Points, in no order, along strands that fork and pass close to each other.
Points whose rows are less than 82.9 apart are linked; no others are. Some points are linked to none.
q_180: [ 21   8 -15  11   4  20  19  -2 -35 -23 -10  -8 -13  -7 -21  -3  49   2
   3 -13   3  34  53  18   7 -14 -12  11 -11  -2 -12  -4 -15   5   4 -16
  45 -13   9   0 -23  35  11   1 -41   2  29  -5  -4  24   9  24  -2  -1
  -1]
q_114: [ 24  -5   1  11  16  22  -4  19 -34 -12 -26 -17  -5   9 -37  -4  36  -6
 -25  -1 -18  27  27  20  -1  12   1   2 -11   2   4 -32  17  -1  13  -4
  37  -8  19   8 -10   0  38 -17  -7  -8  -1  -1 -16  15  25  16  11 -12
  -7]
q_708: [ -4  20 -16  11 -42  19  17 -27  -2 -15  16   8 -11  -1  20  -1   7   6
  14 -18  14  30  36  -1  -1  -3  -6  -1 -20 -17 -11  44  10   4 -24   0
  20 -14  12  -4 -30  35 -24  36 -17  -1  42  -9  -6  21 -23   4 -20  -5
  -1]
q_821: [ -9   9   2 -12 -16 -17   9 -27   5  21  21  11 -10  -8  25  -1 -35   3
  32 -21   0 -12  -5 -13  12 -15  -5  10 -15  10   3  26  15 -13 -19 -11
 -45  13 -13  -7   2  -3  -8  25  17  30 -11 -12  29  -4  -8 -31   8   4
 -14]
q_460: [-13 -22  -3  28 -17 -29  -7  -5  48   4  14  33 -29  18  17  25  13  35
  -8  -8   4  34 -40  -4   2 -23  34  -9 -28 -29  16 -31  32   0  -2  12
 -21   6 -12 -20  16 -23  -4  -7  27 -15  -7   1   2 -15  23 -19  13 -18
   2]
q_677: [  3  -8   1  13   7 -38 -25  -7  40   1  16  28 -22   6   7   2   2  22
 -10 -23  -5   3 -20 -24 -25   3  18   9 -29  -2   0 -23  17 -17 -12 -11
 -15  32   7  -9   1 -11   2  10   5  -1 -12 -29  23 -13  12 -11   9  20
 -11]
q_256: [  2   6   4   2 -17   6  -8  -7   7   8  12   2   2  -7   6  -7 -16 -14
  -2 -20  -1  -6  11  -7  -9  11   5   7  -3  -1   3  19  -2 -11 -15  -1
 -15   3  13   4   0  -1  -8  19   2  -2  -1 -15  14   4 -17 -18   1   6
  -8]
q_897: [ 18  11   6 -24  18 -12 -14   7 -19  25   7 -24  -7 -30 -23  -5 -18 -22
  -3 -20 -33 -21  11  -2  -7   6   5   7 -23  33   5 -24   8 -29 -20  -1
 -39  27  -3  13   0 -18  22   0  10  29 -45  -3  18   1  12 -22   8  11
 -24]
q_293: [ 31  14  -3   2   7   0 -11  21 -29   3  12 -28 -27 -10 -33  -7  16 -11
 -17 -32 -28  10  45  15  -5   8   5   3 -44  15  -1 -19  13 -15 -18  -9
  -1  15  19   7 -17  -6  25   7   3  12 -24 -13  14  21  17 -19   3   4
 -23]
q_986: [-20   9   6  -4 -49  43  25  13 -39  -2  -7  -2  23   6   4  -6  -1 -29
 -11  13  11   6  11  19   2   5  -7 -18  26  -9  17  33 -35  18   2  24
   7 -37   1  13  -8   4  -8   3  10  -2   9  26 -29  19 -43  -3 -15 -40
  13]
q_388: [ -1   1   5   7 -34  31  -3  32 -27  11  12 -14  -1  24 -19  -1  -3 -28
 -32 -15  -5  11  14  18  -2  16   1 -21  -9  -6  14  11  -2  -5 -12  16
  -8 -15  15   9   4 -19  17   4  24 -11 -29  16 -17  20  -7 -35  -1 -30
  -3]
q_138: [-10 -15   4  12   7 -40 -14  -8  49  -2  10  32 -19  11  21  12  -7  30
  -7  -6   7  -1 -43 -18  -9  -7  18   0 -15 -12   0 -15  12  -3   0  -7
 -22  21 -11 -17  13 -15  -7  -1  18  -3  -9 -16  12 -23  19  -8   9  15
   2]
q_226: [-12   3   2  -6  -4 -35  27 -30   6   9  13  30 -13   1  32   7 -21  31
  38  -4  13   5 -23 -31  18 -28 -21  10  -1   0 -14  25   8   6  -3 -24
 -18  -3 -38 -14  -8  18  -4  11   1  35  14  -4  17  -2   2   8   2   0
   1]
q_193: [ 14  -3   6 -13  41  -2 -37  16   4   9 -21 -22   8 -12 -25  -3  -3 -12
 -19   7 -28 -16  -5   0 -24  26  19  -1   2  19   0 -38   6 -17   9   4
   1  13  10  12   7 -15  21 -21  -2  -8 -25  -1  -5 -17  16  16  10  21
  -7]
q_600: [ 26  -1  -6  12  12  24  14  14 -42 -19 -27 -12 -12   4 -33  -1  50   1
 -14  -6  -8  35  41  29  11  -7  -9   4 -10  -1   0 -24   4   2  12 -15
  45 -16   9   2 -17  18  31 -10 -20  -3  14   0 -15  26  24  21  11 -12
  -1]
q_532: [ -6  12 -12   8 -29   3  12 -31  12  -4  17  20 -10  -1  31   1  -7  13
  18 -21  12  15  10 -19  -4 -10  -7   7 -14 -15 -15  42  16  -2 -21  -2
   3  -4   3  -8 -22  34 -25  32 -15   2  36 -14  10   5 -24   1 -14   7
  -4]
q_383: [  2  -6  -7  32 -36  -6 -13   2  33   5  27  16 -28  21   6   6  15  16
 -24 -30  -4  31   7   3 -16  -9  24  -5 -34 -24  23 -13  22 -13 -12   6
  -7   9  25  -2   2 -24  -6  11  15 -29 -16 -12  10   7  11 -35   6 -19
  -5]
q_140: [-18 -16   6   4  -3   6  -4   3  61 -12   6   9  24   2  26   1 -28  -5
 -22  14  15 -39 -28   0 -17  15  13 -16  42 -10   0  23 -19  26  15  14
  -5  -6  10   1  13 -14 -37  -7  13 -31   5  -2   7 -24 -11   0  -6  20
  23]
q_697: [ 17   3  -2  12   0 -25 -29  -3  21   3  23   7 -25   0  -6  -9   5   9
 -12 -36 -16   6  14 -18 -29   8  16  11 -43  12  -1 -18  20 -25 -17 -12
  -9  33  25   1 -11  -6   7  17  -2   0 -13 -35  30   1   8 -17   5  21
 -20]
q_819: [-25   3  12 -51  22   7  29 -12 -58   8  -6 -41  22 -23 -23 -15  11 -26
  43  39 -18 -34  -2  15  36 -27 -21  32  42  33  -3  -1 -45   7  15   2
  -9   9 -29   8  -1   0  -8 -21 -27  15 -23  42  13   0  -5  -3   2   2
   8]
q_420: [  0  -8  -4  19  -7 -10   6 -11  20 -15  -5  35  -5   8  23   5   9  25
  -6  -4  14  19 -10 -23  -6  -4 -10   3   5 -18  -5   8   2   4   2 -15
  20 -11  -8  -6  -7  22  -4   8 -14  -2  23  -8  -7   5   6  20  -4  -1
   5]
q_560: [  3 -18   7  -9  29   2 -12  11 -11  -1 -35 -23  10  12 -26   6   7   3
  -1  26  -9   2 -28  10  24  15   2  -7  -5  15   6 -45  33  -5  29  -1
   6  -2  -7   2  33 -28  30 -21  27  10  -8  10 -44  -7  34  13   7 -14
   0]
q_887: [-23 -16   5  13   7 -49  -2  -8  58  -3  14  37 -19  11  32  19 -12  44
  -3   2  21   0 -55 -25   2 -18  15  -5  -6 -21 -12   4   6  13   5  -6
 -23  12 -25 -21  11  -8 -21  -6  18  -5   2  -5  16 -26  25   3   4  15
  16]
q_269: [-27  14   2 -11 -50  20  37 -15 -29   3   6   6  14  -5  26  -8 -19 -11
  21   3  11   7  10   9  20 -17  -9  -9  10  -1  19  49 -15  12  -3   6
 -19 -31  -9   8 -10   2 -27  22  23  15   7  23 -14  14 -37 -16 -15 -38
   9]
q_875: [-10  38  -2 -31 -23  24  24 -18 -56   3  19 -29  13 -21  -8  -1   6 -29
  38   8   2  -5  37  22  22 -15 -12  11 -10   1 -11  46 -15   3 -38  26
  -5   2   9  -5 -27  22 -19  23  -9   8  19  10   8  13 -51 -22 -17  -5
  -4]
q_146: [  4  19  -6 -18 -10 -23  13 -25 -14  20  23  -1 -18 -15  15   4 -24   9
  44 -26  -5  -6   8  -9  20 -21 -16  15 -31  21  -7  17  22 -18 -29 -16
 -48  18 -16  -8  -7   4   5  26  10  51  -8 -13  34   5  -5 -32   9  10
 -16]
q_240: [ 11  -5  -5  22   1  19 -17   2  29 -12   1  10  22  -1   1  -3  10  -8
 -22   3   5  -8  14 -17 -32  25   1   8  30 -11  -8  11 -17   8   7   5
  35 -10  30  11 -14  18 -14   0 -31 -30  27 -10   8  -6 -21  24  -4  16
   3]
q_606: [-19 -18  -1  24 -13 -32   6 -11  57 -14  12  46 -17  12  33  21   3  44
 -13  -3  21  20 -43 -29  -4 -16  15  -6   0 -38  -9   9   7  11   3  -3
  -2  -4 -15 -15  -3   7 -23  -2   6 -15  16  -1   4 -14  16  10  -1   3
  17]
q_176: [-21 -21  -1  18 -32  -8   5  -7  50  -8   8  31  -5  15  30  22  -1  23
 -13  -5  12  21 -28  -2   3 -21  27 -19  -1 -31  15  -5  13   0   7  11
 -20  -9  -5 -12  18 -17 -19  -6  24 -21  -7   8  -4 -16  15 -16   4 -18
   8]
q_283: [ -1 -16  -2   0  51 -15 -16  18  14  -9 -41 -14  16  17   5   3  -9  21
   3  37   9 -21 -47   8  23   0 -14 -12  14  10  -9 -26  15  11  49   2
   6  -1 -18   4  42 -20   0 -31  13  -6   5   2 -32 -28  28  37  -6  13
  17]
q_533: [-21   1  11 -45  26  17  17   3 -52  10 -16 -41  25 -16 -22 -12   4 -35
  28  46 -12 -34  -7  19  21 -10 -12  17  48  24   2  -5 -51  11  20  16
  -1   2 -26   7  11  -5   2 -35 -24   5 -26  41  -1  -4  -9  10  -1   0
   8]
q_578: [ 15   0  -2  -2  21   6   7  -6 -15  -6 -18   3   6 -15  -5  -4  16   4
   8   8   4   6   9  -3   3  -7 -14   9  20   6   0  -5 -17   2   6 -11
  22  -9  -4   0   3  20   6 -10 -33   3  14   3  -7   3   3  24   2   6
   0]
q_417: [ 10  20  -8  18 -30  34   2  14 -27 -12   7 -14  -4   4 -14  -4  22 -19
 -18 -13   2  23  56  18  -7  20   2  -1 -12  -9  -5  21 -15   8 -12   2
  31 -18  27   9 -23  16   7  12 -14 -11  18  -6  -4  31 -14   2 -10 -12
   0]
q_579: [-15 -10   0  13 -28  -3  18 -15  19 -15  -8  36  -1  13  34  11  -2  24
  -2   1  15  23 -16 -11   7 -14  -5 -10   8 -25   5  15   1   7  10 -12
   4 -21 -18  -6   0  11 -12   6   5  -1  13   7 -17   5   8   7  -6 -20
  12]
q_917: [  6  -7  10   1  15  -5 -25   8  23   4  -8  -3  12   0  -5  -4 -14 -11
 -17   2  -8 -18 -12  -3 -22  23  15  -4  10   5   4 -19  -1 -11   5  -1
  -8  11  10   5  13 -17   5  -7  12 -13 -18  -9   2 -16   4   0   7  16
  -2]
q_787: [ 19   1   1  -4  25  13 -25  13 -14   6 -11 -18   1 -17 -28  -8  11 -18
 -17  -3 -23  -3  20   2 -25  19  13   9   2  13  -3 -20 -10 -11   3  -1
  11   6  20  12  -7   3  18 -14 -24  -8 -10  -5   8  -2   6  15   9  18
 -13]
q_683: [  5  26 -14 -23  -5  17  27 -21 -48  -8  17 -32 -11 -24 -26   5  28  -7
  44 -13  -5  12  61  21  30 -25 -11  13 -27   2 -23  14  -7   0 -31  -1
  11   5   4 -13 -26  35  -5  27 -28  22  28   4  16  22 -17 -17 -10  11
  -9]
q_8: [  2 -11  -2   5  35 -39 -16  -5  45  -3   7  28  -3  -2  17  -1 -15  28
   1  -1  13 -21 -28 -36 -18   1   2   8   8  -2 -19   4   0   6  -1  -9
  -2  17  -6 -13   1  12 -14   1 -14   2   9 -20  20 -22   6  19   0  38
  -3]
q_69: [ -5  -2  -4 -19  40 -40  27 -11  -4   6  -8  10   1  -6  17  -3 -11  31
  53  36  16 -12 -22 -13  29 -34 -35   8  25  24 -13  -1 -15  15  17 -22
   1   2 -50 -11  12  10   0 -18 -20  33   5  16  10  -7  15  29   2   4
  11]
q_148: [  0   7   0   9 -17  29  -5  -2  10  -5   6   4  26  -7   5  -7   0 -20
 -14   2   6 -11  13  -8 -23  21   1   6  29 -12  -5  30 -22  12  -1  16
  24 -14  25  11 -13  18 -24   8 -23 -25  28  -5   5   2 -41  15 -11   4
   4]
q_166: [  6  -3  -5 -17  49 -26   9 -11  -6   6 -16   2   4 -16   3  -8  -1  25
  37  25  10 -17 -14 -12  13 -22 -21  11  27  21 -10 -10 -20  11  15 -15
   6   5 -30  -6  14  17  -2 -19 -35  19   3  10   4 -11  16  28   3  16
   4]
q_813: [-15 -15  12  -3  14   7 -16  17  39  -3  -9 -12  28   7  12   0 -33 -18
 -20  23   9 -46 -34  14  -9  21  10 -23  34  -1  -1   2 -15  19  27  18
 -12  -3   5   5  29 -30 -18 -18  26 -26 -12   1  -4 -29  -3   8  -4  20
  21]
q_713: [  3  18 -13  -8 -16  12  34 -23 -30 -11   3   4  -4 -16   9  -2  14   3
  33  -6  11  18  27   5  21 -22 -23  10  -2   1  -6  24  -6   0 -12 -12
  14 -10  -8  -4 -17  30  -6  18 -23  19  35   0  -5  18 -19   7 -11 -11
   1]
q_687: [  8  17 -15  23 -34  23  12  -6 -12 -23   9   1 -14   5   3  -2  25   2
  -5 -20  12  35  55  10  -1   5  -4  -1 -24 -12  -7  24  -1   7 -14 -11
  37 -17  20   2 -27  27  -2  24 -16  -3  31 -13  -7  32  -4   7 -13 -11
   0]
q_25: [  8 -20  -1  -3  46  -5 -21  14  -1 -10 -46 -19  15  14 -17   6  12  18
  -2  34  -2   0 -34  10  22  14  -1  -4   5  12  -4 -41  26   3  44   0
  20  -4  -9   4  36 -17  19 -28  11  -1   7   6 -47 -15  32  34   0   0
  10]
q_543: [  0 -10   0   1  49 -53 -18   5  30  -1  -9  21  -6   3  20   3 -13  38
   7  14  15 -19 -41 -25  -3  -6  -6  -2   3   5 -18 -13   4   9  14 -15
  -7  17 -27 -15  16  -1  -5 -14   0  11   0 -10   7 -24  23  27   1  31
   7]
q_125: [  2 -14  11   8  -3  26  -1  13  -9 -12 -32  -6  19  21 -15   5  12  -9
 -20  19   3  15  -5  12   5  19  -3 -17  17 -10  10 -19  10   5  21   2
  26 -23   8   5  14  -8  23 -13   9 -17   5  11 -38   5  12  14   4 -20
  10]
q_102: [  2  -1   7  10 -25  14  -5  11  -9   5   2  -1  -6  12  -6   0  -1 -11
 -18 -15  -3  12   7   8   1   6   2 -13 -12  -7  17  -3   9 -12  -8  -3
  -9  -7  12   4   7 -18  11   8  21  -7 -20   3  -9  14   6 -28   5 -21
  -2]
q_860: [ -6   7   2  -7 -29  48   9  30 -43   2  -8 -11  22   8 -13  -6   8 -40
 -22  13   3   3  18  21  -6  19  -3 -10  25  -7   7  18 -35  12   0  28
  14 -23   7  11  -4   4  13  -8  -7  -9   0  15 -18  18 -36   2  -7 -25
   4]
q_428: [-11   1  16 -22   5 -13 -10  -1   8  29  10 -15  10 -12   4 -10 -51 -33
  10  -1 -10 -44 -14  -1  -3   9  10  -3   3  23  10   0  -7 -11  -8   4
 -50  19 -12   6  18 -31  -3   0  36  18 -45   0  21 -17  -2 -25  10   9
 -11]
q_664: [ -6   9   5 -15  -6 -15  -1 -29  18  24  24   6  -1 -12  22  -7 -45  -6
  27 -21  -3 -31  -7 -17  -4  -6   2  14  -8  11  -4  30  15 -12 -25   2
 -41  24  -2  -8  -3   5 -21  24   7  15  -4 -23  40 -16 -23 -25   5  23
 -16]
q_147: [  6  -3   3  -4  22 -14 -17 -13  32   9  10   7  10 -15  11  -9 -26   0
   4  -6   0 -31 -11 -22 -19  12   7  12  13   9  -9   8  -5  -6  -7  -2
 -12  17   6  -3   3   5 -17   5  -7  -1   0 -21  24 -20 -11   3   5  32
 -10]
q_719: [-12  -1   2  -7  22 -51  26 -16  14   8   4  28  -7   4  28   6 -26  39
  42  23  25  -7 -35 -31  23 -31 -29   2  14   6 -19  18  -3  23  12 -24
  -6  -3 -53 -15   0  15  -8  -4  -2  31  14   8  13  -8  13  30  -2   1
  13]
q_939: [  9  -9   7 -20  30  -7  -7  11 -23  10 -27 -26   1  -3 -30   4  -1  -7
   2  15 -24  -5 -14  11  18   5  -2  -7 -15  27  10 -49  32 -19  12  -5
 -14   8 -11   4  18 -27  38 -18  29  26 -30  15 -28  -2  35  -5  15 -10
  -9]
q_506: [ 14  -2  -5 -16  51  -5  -6  -7  -8   4 -21  -6   5 -24 -13  -9   9  13
  17  16  -3 -14  -4 -10  -3  -8 -11  13  25  16  -5 -14 -23   5  12 -10
  13   3  -8   0   8  18   1 -20 -46   4   3   8   3  -9  12  27   7  25
  -3]
q_854: [ 19  -9   3  15  18   5 -26  15 -10  -9 -19 -12  -5  13 -30  -6  26  -1
 -29  -1 -23  17  10   6 -17  23  13   2 -18   9   8 -43  31  -7  12  -3
  28   7  23   8  -5 -11  31 -14   4 -15 -10 -10 -13   2  26   7  11  -4
  -9]
q_774: [ -3 -21  -2  25   8 -21 -27   4  41  -8  -4  19 -17  25  -1   9  19  24
 -20   3  -8  15 -32  -4 -15  11  24  -3 -24 -13  13 -49  34  -2   5   3
   6  19   8 -11  13 -24   8  -9  17 -22  -2 -13  -6 -18  23  -6   8   0
   3]
q_547: [-11 -13   2   7 -15  13  -7  -2  60  -9  16  14  26  -2  18  -2 -19 -11
 -25   0   8 -31 -12 -11 -31  22  15  -3  37 -15  -3  32 -16  17   1  16
   2  -3  23   6  -3  -2 -38   4  -1 -35  15  -9  14 -17 -31  -2  -4  20
  14]
q_350: [-16  31  -4 -21 -41  21  36 -18 -44   4  16 -11   5 -13  12  -3  -6 -15
  36   2   8   6  30  19  26 -17 -13   1  -7   1   8  51  -9   7 -27  10
 -13 -16   0   2 -23  12 -19  30  10  20  17  14  -5  20 -43 -24 -17 -25
   3]
q_734: [ 15   6   3 -20   4  15   6  30 -51  22   4 -33  -6 -11 -33   1  -7 -36
  -7 -10 -21  -7  19  21  13   2 -10  -4 -13  18   9 -13  -2 -19 -17   6
 -25   7  -6  10  -2 -19  33  -6  19  26 -41  19  -4  18   6 -27   8 -11
 -16]
q_856: [-22 -22  -2  22 -26  -7  10  -6  55 -21   1  38  -1  16  37  20   4  33
 -20   3  17  20 -32 -11  -2 -12  16 -17  13 -40   2   5   4  13  14   5
   5 -15  -9  -8   5   2 -26  -4   8 -25  12   9 -10 -11  12   7  -4  -9
  18]
q_304: [ 14  -6   8 -23  18  11  -2  30 -43  20  -7 -37  -2  -2 -45   4  -4 -30
 -15   2 -30  -6   2  18  13   8  -3  -9 -18  21  12 -35  21 -21  -3  11
 -16   7  -3  11   7 -30  45 -16  30  22 -44  22 -22   8  25 -17  10 -19
 -17]
q_285: [  1 -16  -5   7  54 -41 -36  14  41 -11 -19  15  -4  11   9   4   1  33
 -14  15   2 -17 -47 -13 -11  10   8  -4  -6   4 -12 -36  17   1  20  -6
  -1  26  -7 -10  19 -13  -2 -19   6 -10   1 -12  -4 -32  24  25   0  33
  10]
q_684: [  8  -9   2  12   5  -2  -6  -2  12 -11 -15  18   3   4  10   1   7   8
  -8   2   5   9  -3 -10  -9   7  -6   0  10  -7   1  -8  -2  -1   5 -13
  16  -5   1  -3   5   7   5   0  -8  -5   9  -8  -8   0   8  14   2   4
   2]
q_145: [ -5   3   9 -13   3  -3 -11 -15  23  21  20  -2  19 -18  10 -12 -44 -23
   8  -8  -4 -45 -11 -12 -16  13  10  14  14  11  -2  26  -6  -4 -14  11
 -29  20   7   0   5  -4 -25  11   8  -2  -7 -18  34 -20 -31 -16   5  24
 -10]
q_790: [ 18  19 -17  -3   2  18  18  -4 -41 -13   5 -25 -18 -17 -31   0  37  -4
  18 -22  -5  23  65  22  16 -13  -3  13 -27   1 -18   1 -13   2 -15  -9
  28  -2  11  -3 -23  31   7  15 -31  15  24  -7  11  28   4   2  -5  10
 -11]
q_144: [ 11  -4  -8  13  23  10 -12   9  30 -15 -15   9  28  -7   4  -7   4   4
 -11  21  15 -16  -3 -17 -21  15  -8  -1  47 -11  -8   6 -23  21  17   5
  38 -16  15   6  -2  20 -16  -9 -35 -29  25   1  -5 -10 -11  35  -8  16
  11]
q_113: [ 18  17   2 -14   0  -3 -24  11  -9  23  28 -26 -12 -21 -23 -11 -17 -29
 -12 -32 -25 -17  26  -2 -18  17  13   8 -29  23  -1  -2   4 -28 -30   5
 -30  26  16  15  -9 -14  10  13   4  10 -31 -14  25   6  -6 -29   1  16
 -26]
q_682: [-26   3   5  -4 -56  33  41   3 -38  -5  -9   4  14   6  15  -2  -5 -11
   3   9  12  21  10  18  20 -15 -11 -28  18  -8  26  33 -22  13   9   5
  -7 -47  -9  12  -9  -1 -12   9  25  10   5  37 -38  22 -28 -11 -14 -53
  15]
q_505: [  1  -9   3  18 -23  -5 -12   2  17   9  14   9 -20  18  -3   4   3   6
 -20 -19  -8  18  -9   3  -3  -5  18 -12 -26 -13  25 -24  28 -16  -9   2
 -18   7  14  -3  15 -31   5   7  28 -16 -25  -1  -1   2  17 -40   9 -21
  -8]
q_93: [ -3  28 -14 -25 -14  10  44 -29 -46  -8  14 -14  -4 -22  -2   4  21   0
  55  -4   6  11  40  19  37 -35 -24  14 -13   5 -14  23  -3  -3 -24  -6
   4  -2 -10 -10 -26  32  -9  26 -20  28  33   7   5  17 -26 -12 -13  -5
   1]
q_227: [ -7   3   6  -1 -20  25 -12   2  21   6  19   1  32  -5   3  -8 -19 -33
 -19   2   1 -31   1  -4 -31  29  12   6  31 -10  -5  37 -23  11  -5  26
   2  -4  26   9  -7   2 -29   6  -6 -28  12  -8  16  -6 -51  -2  -5  12
   3]
q_537: [  3  12  -6  -4  -1  -1  19 -27  -6  -1   6  14   2 -15  18  -4  -2   8
  29  -4  11   1   6 -17   6 -16 -20  14   5   1 -12  27  -1   1 -11  -6
   8  -1  -7  -7 -11  32 -14  13 -27  13  31  -7  10   2 -20  11  -7   4
  -6]
q_622: [  0   2   7 -24   5  25   0  27 -43  19  -8 -28  13  -9 -25  -5 -12 -45
  -3  11 -13 -17   5  18   2  14  -1  -1  14  13   7  -6 -22  -8  -4  19
 -17   1  -6   9   6 -14  25 -19   5  12 -31  18  -6   6 -11  -7   6  -8
 -10]
q_173: [ -3 -15  -2   7  38 -41 -34   6  28  -6 -14  13 -16  16   1   7  11  31
 -10   8 -11   1 -46 -10  -5   8  18  -4 -29   7   3 -59  40  -5  11  -5
  -7  31 -10 -13  20 -24  14 -15  21   0  -8 -12 -12 -26  29   6   5  12
   1]
q_65: [-12   8  -5   5 -27 -27  25 -29  -2   1  15  33 -27   4  30  13  -1  37
  26 -21  14  32 -12 -25  18 -30 -14   6 -20 -11 -14  26  17  -5  -9 -27
 -15  -7 -34 -14 -18  22   0  20   3  34  21  -2   8  13   6   2   0 -10
   3]
q_586: [ -4 -21  -6  39 -23 -16 -13   0  43  -3  14  31 -30  26  10  15  26  30
 -21 -14  -3  40 -19  -2 -14 -10  30  -3 -31 -29  20 -33  33  -2  -3  10
   3   7  11 -12   2 -18  -1  -3  14 -28  -2 -10   4  -4  19 -17  11 -18
   2]
q_747: [  2 -12   4   0  34   8 -10  17  13 -10 -39 -13  30  12   0   5  -7   3
  -5  39  15 -18 -26  11   9  12 -12 -18  38  -3  -2 -14  -6  18  42   6
  22 -17  -7   8  29  -8   1 -26   0 -19   7  11 -34 -17  11  35  -8   5
  21]
q_585: [  7  15  -5  -3 -15  42  12  21 -50  -7  -6 -20   5  -5 -27  -5  26 -31
 -12   2   1  16  40  27   5   7  -5   3  10  -5   0  11 -31   6  -6  10
  26 -17  10   9 -14  15  16  -4 -20  -5  10  10 -10  25 -18   7  -6 -17
   0]
q_588: [-13 -11  15  -8  13  -5 -19   9  31   9  -5 -11  17   3   7  -1 -37 -22
 -11  14   0 -42 -29   9 -10  19  15 -17  17   6   4  -9  -8   1  12  10
 -28  11  -1   2  28 -35  -9 -13  33 -12 -28  -1   2 -29   3  -6   3  16
   8]
q_739: [  6  -2   1  -3  33  16 -10  13   3  -6 -30 -13  31  -7  -6  -4   0  -7
  -7  38  12 -21 -10   5  -5  11 -10  -6  53  -3  -2  -6 -28  21  29   9
  29 -18  -1   8  15   9  -4 -25 -27 -23   8  15 -17 -11  -5  36  -6   8
  16]
q_691: [ -7   1  11 -30  22  17   7  11 -40  15 -21 -33  19 -15 -20  -3  -7 -32
  16  29  -7 -23  -3  18  13   1  -5   4  32  20   6 -13 -31  -1  13  10
  -8  -2 -18   8  14  -9  17 -30  -6  12 -25  28  -7  -3  -1   8   7  -3
   1]
q_800: [ 18  11   0   1  -6 -16 -32   3  16  16  30 -12 -19  -6 -17 -12  -8 -13
 -18 -37 -21  -9  19  -9 -29  15  18   8 -37  15   4 -12  15 -29 -25  -3
 -22  34  27  11  -8 -17   5  17   6  -3 -27 -28  30   2  -1 -31   2  17
 -22]
q_714: [ 20   1   0  26  -5   4 -24  20  -5  -5   4 -11 -17  20 -23  -7  24  -6
 -37 -18 -21  15  25   8 -24  21  14   2 -33   0   9 -31  25 -12  -1  -3
  21  12  37   9 -14 -16  24  -4   7 -23 -17 -18   3  12  20 -13   5 -10
 -12]
q_834: [ -6   7   1 -21   9  -5  41 -24 -24   1  -5   4  14 -16  15  -6  -5   3
  48  26  10  -8  -1  -1  30 -29 -31  15  28  19   5  13 -22   9   9 -11
   3  -7 -29  -1   1  15  -8  -5 -17  23  10  14   2   1 -10  11  -3 -13
   8]
q_134: [ -9   8  -9  19 -36 -16  13 -27  12  -9  23  33 -33   9  27  10   8  36
   9 -31  17  39   2 -27   1 -19  -2   5 -28 -24 -18  31  21  -5 -18 -15
   1  -4 -11 -13 -22  29 -11  29  -7  13  27 -13   8  13   0   3  -8  -2
   1]
q_778: [ 13   7  -1  34 -33  24 -13  26 -10  -4  17 -15 -16  35 -21  -3  23 -11
 -43 -21  -8  22  40  20 -20  23  11  -9 -30 -14   9  -2   9  -1  -6   5
  23  -4  41  11 -16 -12  13   5   9 -32 -13  -8  -2  25   7 -23  -3 -25
  -3]
q_548: [-10   0   4   8 -46  42  14  29 -39   0  -2  -9   4  30 -17   3   5 -22
 -31  -5   3  26  15  26  11   8  -6 -31  -1 -12  17  16  -4   5  -1  16
   6 -35  10   8   1 -11  17   3  24  -9 -14  26 -35  26  -9 -26  -4 -46
   6]

A fork is a point with three links. Follow the links from the first point to the second and name the forks in between, in order.
q_664; q_138 => q_586 q_856
q_166; q_682 => q_532
q_774; q_683 => q_586 q_856 q_532
q_176; q_600 => q_856 q_532
q_146; q_383 => q_586
q_986; q_586 => q_532 q_856
q_138; q_719 => q_856
q_606; q_664 => q_856 q_586

A fork is a point with three links, a tip a point with one. Leave the first point through the second and follow the links. Name the first fork or tip that comes.
q_148; q_240 => q_819
q_875; q_350 => q_532
q_687; q_417 => q_875
q_897; q_113 => q_856
q_240; q_148 => q_787
q_774; q_173 => q_146
q_145; q_147 => q_586
q_532; q_537 => q_778

Follow the links from the first point to the second, and from the first to the third. Name the last point that the two ways share.
q_586; q_166; q_800 => q_856
q_145; q_578; q_388 => q_586
q_606; q_388; q_145 => q_586
q_875; q_684; q_114 => q_532
q_774; q_677; q_226 => q_856
